A landscape with many valleys, sampled at points; each row gives a point and its height.
A ball rolls from a point to the lowest of its 6 nearest points, and stops where none of them is lower. Distance is the straight distance between rows; heights are no part of it.
q591: [-17  -5 -33  -7   5 -45  26 -43   2   3 -33]  (h 116)
q682: [-10  16  17   0  18  16   2  20 -36 -12  15]  (h 76)
q899: [  8  28   8  33  71  -4 -18 -13   8 -39  -9]  (h 396)
q222: [  2  25   3  24  15  -4 -25 -32   1 -19  -3]  (h 201)
q699: [  1 -19  -3  -6 -72  -5  -6 -10  30  32   8]  (h 360)
q811: [  5  -2 -26 -21  51  10  61  32 -44 -34 -21]  (h 139)
q51: [ 16  -2   0   9 105  13   3  29  21 -44 -16]  (h 247)
q459: [ -9  -6  15 -25 -25   4  24  30 -52  21  16]  (h 256)
q39: [ 10 -16  -2 -17  99  25  25  59   4 -29 -13]  (h 213)
q689: [ 22 -26  10 -11 110  20  -7  62  26 -19   5]  (h 211)
q189: [ -7  -6 -12 -24  31   6  54  35 -62 -12  -6]  (h 474)
q837: [-12 -31  -8 -20 -69 -17   9  11  14  35  15]  (h 190)
q479: [ 41  -5  25  23 -69  37 -43 -36  37  19  -3]  (h 482)
q701: [-23 -12 -37   2 -44 -43  12 -20  85  21  -5]  (h 245)
q821: [  1  12  24  19  42  29 -20  28 -11 -27  21]  (h 258)
q249: [ 39   7  12  28 -60  19 -42 -45  43  14  -5]  (h 371)
q723: [-10  -7 -17 -13  -1 -21  22 -12 -23   8  -8]  (h 580)
q535: [-10  -4  -5 -20 -20 -14  15  -3 -28  16  -2]  (h 679)
q747: [ -6   5 -15  -1  54   2  33   2 -30 -35 -15]  (h 711)
q235: [ 19  29   0  30 -17 -14 -38 -56  26   0 -18]  (h 115)
q472: [  9  16  31  17  -6  40 -40  19 -21  -6  24]  (h 290)
q643: [ 17  35   0  31  15 -18 -31 -49  14 -11 -20]  (h 172)
q889: [ -5   6   9  -4 -27   4  -8  -1 -36  12  13]  (h 103)
q107: [ -6   8  18 -15  44  21  21  43 -37 -22  13]  (h 314)
q184: [ 27  -5  13  11 -62  28 -31 -21  15  24   2]  (h 426)
q56: [-16   4 -34 -18  25 -28  44 -34 -12  -4 -32]  (h 433)
q708: [  9  11 -14   8  74   2  18   3  -2 -44 -17]  (h 340)
q431: [ 21  19   1  32 -28  -4 -39 -44  23   7 -14]  (h 177)
q83: [ -5  14   4   0  19   0   3  -7 -28 -11   0]  (h 724)
q920: [-16  -2 -10 -23   3 -10  36   6 -37  10  -8]  (h 680)
q50: [  2  19  14  21   4  13 -24  -9 -11 -13  10]  (h 392)
q852: [ -2  12  35   3  20  35  -9  43 -37 -12  28]  (h 234)
q515: [-11 -24   0 -25 -56  -8  17  18 -12  41  17]  (h 187)
q187: [-14 -30 -17 -13 -83  -8  15  35  73  23  24]  (h 385)
q503: [  3   2  37  -1  56  36 -14  63 -20 -18  30]  (h 137)
q522: [  1   6   8  -1  66  13  13  26 -29 -36   4]  (h 410)
q886: [ -3  13 -12   6   8 -15   4 -35  -6  -6 -13]  (h 161)
q549: [ -7  -3 -13  -8  -7 -19  12 -23 -10  15  -5]  (h 505)
q365: [ 10   2  14   3 -59  18 -28  -4 -14  18  13]  (h 417)
q128: [ -3  17 -24  12   7 -36   4 -50   5 -10 -31]  (h 155)
q2: [-16  -7  -5 -27   0  -1  35  24 -54   5   2]  (h 391)
q864: [-10   4  28  -8 -20  22   1  35 -50  13  24]  (h 361)
q883: [-10 -15   1 -13 -45  -3  -2 -11   0  29   8]  (h 465)
q944: [-27 -26 -23 -18 -45 -33  17  -3  14  26   3]  (h 119)
q485: [  9  33  21  30   7  14 -34 -17  -4 -10   3]  (h 144)
q571: [-10  -3 -20   0 -33 -38  -7 -43  36  23 -11]  (h 75)
q139: [ 22 -34  -1   4 -90  13  -9  -2  83  26   2]  (h 468)
q608: [-20 -19 -22 -13 -50 -26   4 -11  47  24  -3]  (h 146)
q343: [  3   3   4   7 -44  -1 -26 -27  15  11  -5]  (h 127)
q460: [  5   8  19  20  84  10 -19  24  15 -32   0]  (h 353)
q243: [-26 -12 -30 -14 -30 -41   7 -27  25  22 -12]  (h 38)
q597: [ -3 -19 -11  -3 -61 -17 -15 -18  40  27   5]  (h 251)
q894: [  9 -11  25  -5  90  22  -5  59   5 -17  20]  (h 192)

Write out the way that a ball takes from each point below.
q837 | q944 q243
q723 | q886 q591 q243
q689 | q503 q682
q51 | q894 q503 q682

Where does a ball stop that starts at each point below?
q39 | q682
q56 | q243
q460 | q682
q549 | q243
q187 | q243
q139 | q243

Call two points neighbours if one is among the 6 nearest of the other. Go from one point of each pair to the other, from neighbour to neighbour, staying as low as possible. Name the highest point that can't be avoided.
q682 / q811 | q107
q682 / q485 | q472
q235 / q889 | q459
q235 / q243 | q343
